Each row is a point on a tangle of strands that fork, close into loops and nearly touch. The rows are in no order.
(in the rows, 128 means zero)
Points whose rows are less than 111 apart are linked; no others are. Some points are linked to none.
Q_871: [167 150 183 112 162 117 122 129 105 135 132 104 126  73 140 147 130 158
 150 110]
Q_163: [ 87 137 173 126 131 171 123 122  57 155 147 120 156 122 116 153 121 115
 135 128]
Q_854: [165  98  94 109 106 133 103 173 142 109 167  74  99 113 119 137 151 116
 164 125]
Q_52: [ 97 132  84 163 124 129 109  93 181 121  92 128 143 163  97  82  96 127
  59 131]
Q_121: [110 107  92 166 130  88  82 161  90  99 126 105 162 129  75 142 110 103
 159 162]
Q_585: [ 63 122  82 151 120 129 126  98 169 154  84 166 115 184 128  81 125 117
  62 144]
Q_917: [143 155 136 126  97 123 131 180  97  90 161  99 142 153 117 199 142 116
 157  93]
Q_646: [133 114 131 106 126 135 138 163  92 174 146  94  94  81 148  97 150 105
 230 161]
Q_776: [150  81 148 100 129 141 137 146 180 132 132 159  90  99 153 194 144 163
 141 160]
Q_142: [154 163 135 105  99 109 160 157 144  92 137 154 133 170 140 212 144 144
 138  92]
Q_624: [144 100 134 132 157  93  90 135 129 114 140 157 114  50 119 173 117 146
 114 123]
Q_399: [142 163 111 158 149 124  70 140 138  85 140  80 145 125  42 119  86 143
 114 112]
Q_597: [115 120  98 160 152  98  72 165 103  95 146 139 125  89  78 156 119 130
 128 124]
Q_891: [117 133 112 125 120 160  68 156 139 133 136 106 108 110  62 106  81 132
 180 169]
Q_262: [112  98  98 127 103  98 179 132  74 140 152 153 104 167 183 128 181  87
  98 107]
Q_323: [117 148 113 179 122 105 114 102 162  87 112 112 167 183  70 122 105 127
  71 122]
Q_125: [147 155 123 107 129 120 117 122 199  99  88 127  87 150 144 166 138 165
 137 158]
Q_589: [166 102 117 142 119  73 140 118 139  88 134 105 153 134 130 161 133 110
 107 106]
Q_198: [117  57 139 171 123 137 129  95 125 120 127 135 176 141 105 146  95  99
  79 161]
Q_859: [118 108 141 128 152 151 159 103 165 162 125 139  62 115 180  89 191 141
  92 157]
Q_725: [106 123 138 128 142 172 152  94  82 187 142 109 132 121 166  65 170 113
  83 102]
Q_881: [123 112 118 119 110  86 182 141  45 127 123 155 138 166 177 129 147  76
 162 124]
Q_623: [105  90 162 141 154 129 108 120  38 155 113  99 159  91 129 134 117  96
 159 152]
Q_60: [159 168 167  91 138 100 116 142 161  96 107  83 103 141 133 190 158 162
 131 127]
Q_732: [ 82 105 108 136 151 129  85 132 109 147 113 157  96  87 121 106 143 134
  81 144]
Q_158: [101 182 119 110 107 167 136 102 182 124  97 144 117 190 126 108 122 146
 116 133]
Q_343: [161  73 147 124 136 108 138 135 156 144 149 189 112  72 144 191 125 146
 114 128]
Q_136: [159  61  89 147 106  98 142 116 153 113 134 104 142 140 144 103 128  94
 111 133]
Q_678: [ 70 152 106 123 124 156  72 159 138 111 104 130 102 157  73 138 101 137
 170 186]
Q_743: [158  83 113 146 133 130  95 140 108 129 159 118 164  71 105 109  84 108
 174 134]
Q_321: [121 118 127 183 159  58 105 132 101  81 121 156 167 108  78 180 115 121
  99 121]
Q_443: [172 173 175 102 125 134 193  92 180 130 102 147 146 152 172 132 131 170
 139 114]
Q_775: [122 130  67 156 112  80 123 121 154 113 157 170 114 132 118 130 138 122
  63  65]
Q_191: [ 56 118  73 144 116 109 131 140 106 117  96 210 136 180 132 128 121 102
 123 156]
Q_290: [ 96  98  63 136 119 133 134 156  61 158 146 162 125 115 148  84 140  94
 154 121]
Q_428: [147  87 115 148 135  96  92 134 118  94 105  93 176 111 114 114  92 103
 169 163]
Q_887: [103 195 117 142 150 112  67 158  94 100 122  64 137 142  45 110 113 139
 133 116]
Q_801: [ 91 126 131 124 153 148 111 116  87 170 130 122  97  91 137 100 167 122
  62 115]
Q_766: [140 119 142 131 125 168 158  99  83 188 150  70 164 136 147  49 139  97
 131 100]
Q_698: [121 188 162 104 102 175 133 151 121 130 154 126 139 145  93 157  97 136
 197 127]
Q_453: [113 199 129 105  92 184 127 133 161 122 135 123 124 174  95 104  95 141
 177 135]
Q_676: [ 92 129  99 129 146 143  96 116 173 133 107 187  78 100 126 101 122 161
  96 145]
Q_556: [184 122 152 108 141 149 141 145 142 154 190 126  89  73 146 147 173 161
 100  85]
Q_892: [ 63 148  94 126 112 142 118 157  81 132 124 115 128 175 111 119 135  93
 140 133]
Q_594: [163 118 118 108  82 124 146 164 117 113 168 103 135 148 136 163 144  98
 189 118]
Q_275: [148 108 169  97 157 148  97 153 169 125 126 122  82  86 118 172 123 170
 161 169]
Q_174: [179 120 178 110 117 157 138 126 136 138 145  79 156 112 118 135  94 126
 200 144]
Q_57: [152 123  96 145 120 140  89 134 141 103 166  99 154  94  73  96  85 120
 121 100]
Q_501: [205 119 139 124 105 111 160 121 150 101 166  80 173 130 134 141 122 125
 110  78]
Q_750: [134 122 178 127 142 146 145 106 151 129  97 186 152 112 150 149  88 150
 157 166]
Q_229: [ 73  98  99 128 117 137 151 109 134 147  98 195 112 171 169 107 140 103
  99 153]
Q_568: [157 141 109 109 107 144 130 152 177 120 147 171 118 115 120 135  97 158
 167 119]
Q_493: [ 89 138 157 126 152 117 128  99 124 127  69 204 130 117 146 150 111 148
 121 168]
Q_888: [123 158 112 143 149  45 122 103  98  90  67 133 160 135 134  99 124 115
 124 118]
Q_849: [122  51  77 142  94 133 145 128  96 127 153 116 148 156 132 114 117  61
 101 132]
Q_681: [154 100 153 124 135 173 127 115 156 153 183 122 104  97 135 124 135 141
  85 102]
Q_733: [120 145 111 125 139  81 102 133 115  99  60 108 152 136 119  96 109 122
 161 156]
Q_365: [149 175 152 132 151 100 135 107 176 101 102 167 148 112 116 142  85 174
 126 104]
Q_595: [186 144 168 116 121 131 136 108 189 103 146  76 143 129 122 161 126 153
  78  86]
Q_260: [115 157 150 111 114 126 161 128 136 121 127 197 115 158 168 182 152 147
 116 107]
Q_593: [132 140 183 115 132 126 173 101  78 146 105 105 157 144 185 114 143 115
 151 134]
Q_80: [157 164 181 111 112 145 153 133  95 135 151 101 179 130 122 139 103 132
 200 102]
Q_952: [112  63  64 150 129 120 110 135  84 150 131 137 154 112 131  79 108  85
 125 136]
Q_255: [143 135 108 111 120 153  78 171 119 132 177  64  97  93  73 106 112 126
 182 135]
Q_529: [149 166 157 112 155 161 158 114 168 156 123  72  87 120 152  50 160 165
 137 141]
Q_537: [157 103 201 114 128 146 136 119 141 130 112 116 169 112 138 166 100 140
 166 168]
Q_291: [189 125 138 109 165  77 116 135 145 120 116 124  94  57 143 133 140 165
 136 113]
Q_765: [118 138 187 129 147 112 150 101  77 132 102 113 142 138 160 157 164 122
  95 121]
Q_956: [161  95 140 119 130  90 183 131  86 130 113 141 150 127 193 141 143  99
 171 129]
Q_65: [ 92 145 161 138 176 146  44 150  70 138 129  85  94  91  62 123 110 140
 116 132]
Q_28: [110  95  72 136 115 107 139 131 133 145 129 140  75 137 170 108 194 106
  84 110]
Q_210: [139 147 125 119 117 165 144 122 122 162 139  97 160 127 132  50 105 114
 164 118]
Q_808: [110 108 100 113 112 129 126 158  49 188 129 116 133 112 147  78 130  90
 213 147]
Q_451: [ 73 133 124 111 133 173 104 145  95 190 105  69 116 130 106  81 129 114
 153 167]
Q_247: [126 137 118 167 152  41 115 104 132  83  84 170 170 121 100 140  96 131
 109 130]
Q_183: [123 148 102 167 108 140 121 119 141 101 168 102 151 172  81 140 128 110
  53  85]
Q_642: [161 171 183 107 138 155 167  88 169 136 114 100 142 134 153  84 130 155
 125 129]
Q_345: [116 124  97 140 111 123 128 127 150  91  97 185 162 158 108 142  76 123
 172 165]
Q_577: [107 132 127 109 123 182 123 132 128 168 130 120 109 117 145  79 140 125
 149 150]
Q_868: [170 123  81 129  92  99 163 120 176 129 167 172 101 130 157 125 156 124
  89  62]
Q_151: [162 157 164 121 144 121 100 142 151  89 140  76 113 115 107 192 132 162
  91 100]
Q_664: [135 119 110 131 142 125 144 106 196 149 121 184  69  97 160 112 153 161
 102 137]
Q_480: [164  98 166 110 156 132 177 138 184 150 122 165  76  91 191 164 181 192
 150 152]
Q_8: [ 78 145  99 155 114 161 108 138 108 119 170 145 129 159  79 152 138 119
  57  85]
Q_509: [ 90 159  75 117 113 134 105 155 153 101 112 175 105 169 109 151 116 132
 177 161]
Q_583: [ 81  81 105 155 121 103 152  99 112 136  95 103 150 205 136 103 127  86
  50 144]
Q_643: [122  76 145 138 117 169 131 100 138 150 144 121 131 131 135 129 136 111
  71 141]
Q_222: [ 97 151  71 127 111 110 122 129 136 114 132 150  95 154 134 118 147 125
  96 101]
Q_547: [110 104  96 154 108  91 153 115 132 103 109 209 167 171 125 151  97 104
 118 129]
Q_558: [ 91 182 183 129 137 161 115 117  87 126 121 108 133 147 119 153 142 142
  93 117]
Q_130: [129 151 202 115 163 127 109 121  54 160 107  81 130  78 132 127 118 125
 177 145]
Q_996: [132 115 128 114 137 159 152 135 144 158 131 100  75 110 168  81 186 144
 147 154]
Q_455: [142 159 181  97 112 152 212 107 152 137 124 171 131 178 185 164 149 142
 127 124]
Q_718: [123 176 157 119 131 143 138  66 170 132  92 129 137 158 134  92 112 154
  75 120]
Q_429: [183 132 108 106 115 125 177 151 152 139 194 137 109 108 170 126 176 148
 128  54]

How many points has the smallest loop of links through each point below? Write 0 if it is on no loop.
Q_725 => 10
Q_428 => 7
Q_642 => 0
Q_163 => 0

A tip is a point with one link. Name the tips that can be reached along the links from each point below, in the order of the rows.
Q_455 => Q_493, Q_451, Q_8
Q_151 => Q_646, Q_125
Q_222 => Q_198, Q_887, Q_275, Q_480

Name the points in between on the shortest way along the links from the first point to the second, in order.
Q_80, Q_585 => Q_698 Q_453 Q_158 Q_718 Q_642 Q_443 Q_455 Q_260 Q_142 Q_917 Q_594 Q_854 Q_255 Q_891 Q_678 Q_509 Q_345 Q_547 Q_191 Q_229
Q_643, Q_881 => Q_681 Q_556 Q_429 Q_868 Q_775 Q_222 Q_28 Q_262
Q_57, Q_163 => Q_743 Q_428 Q_121 Q_597 Q_624 Q_291 Q_871 Q_130 Q_623
Q_60, Q_646 => Q_151 Q_595 Q_501 Q_589 Q_136 Q_849 Q_952 Q_290 Q_808
Q_725, Q_158 => Q_766 Q_210 Q_577 Q_996 Q_529 Q_642 Q_718
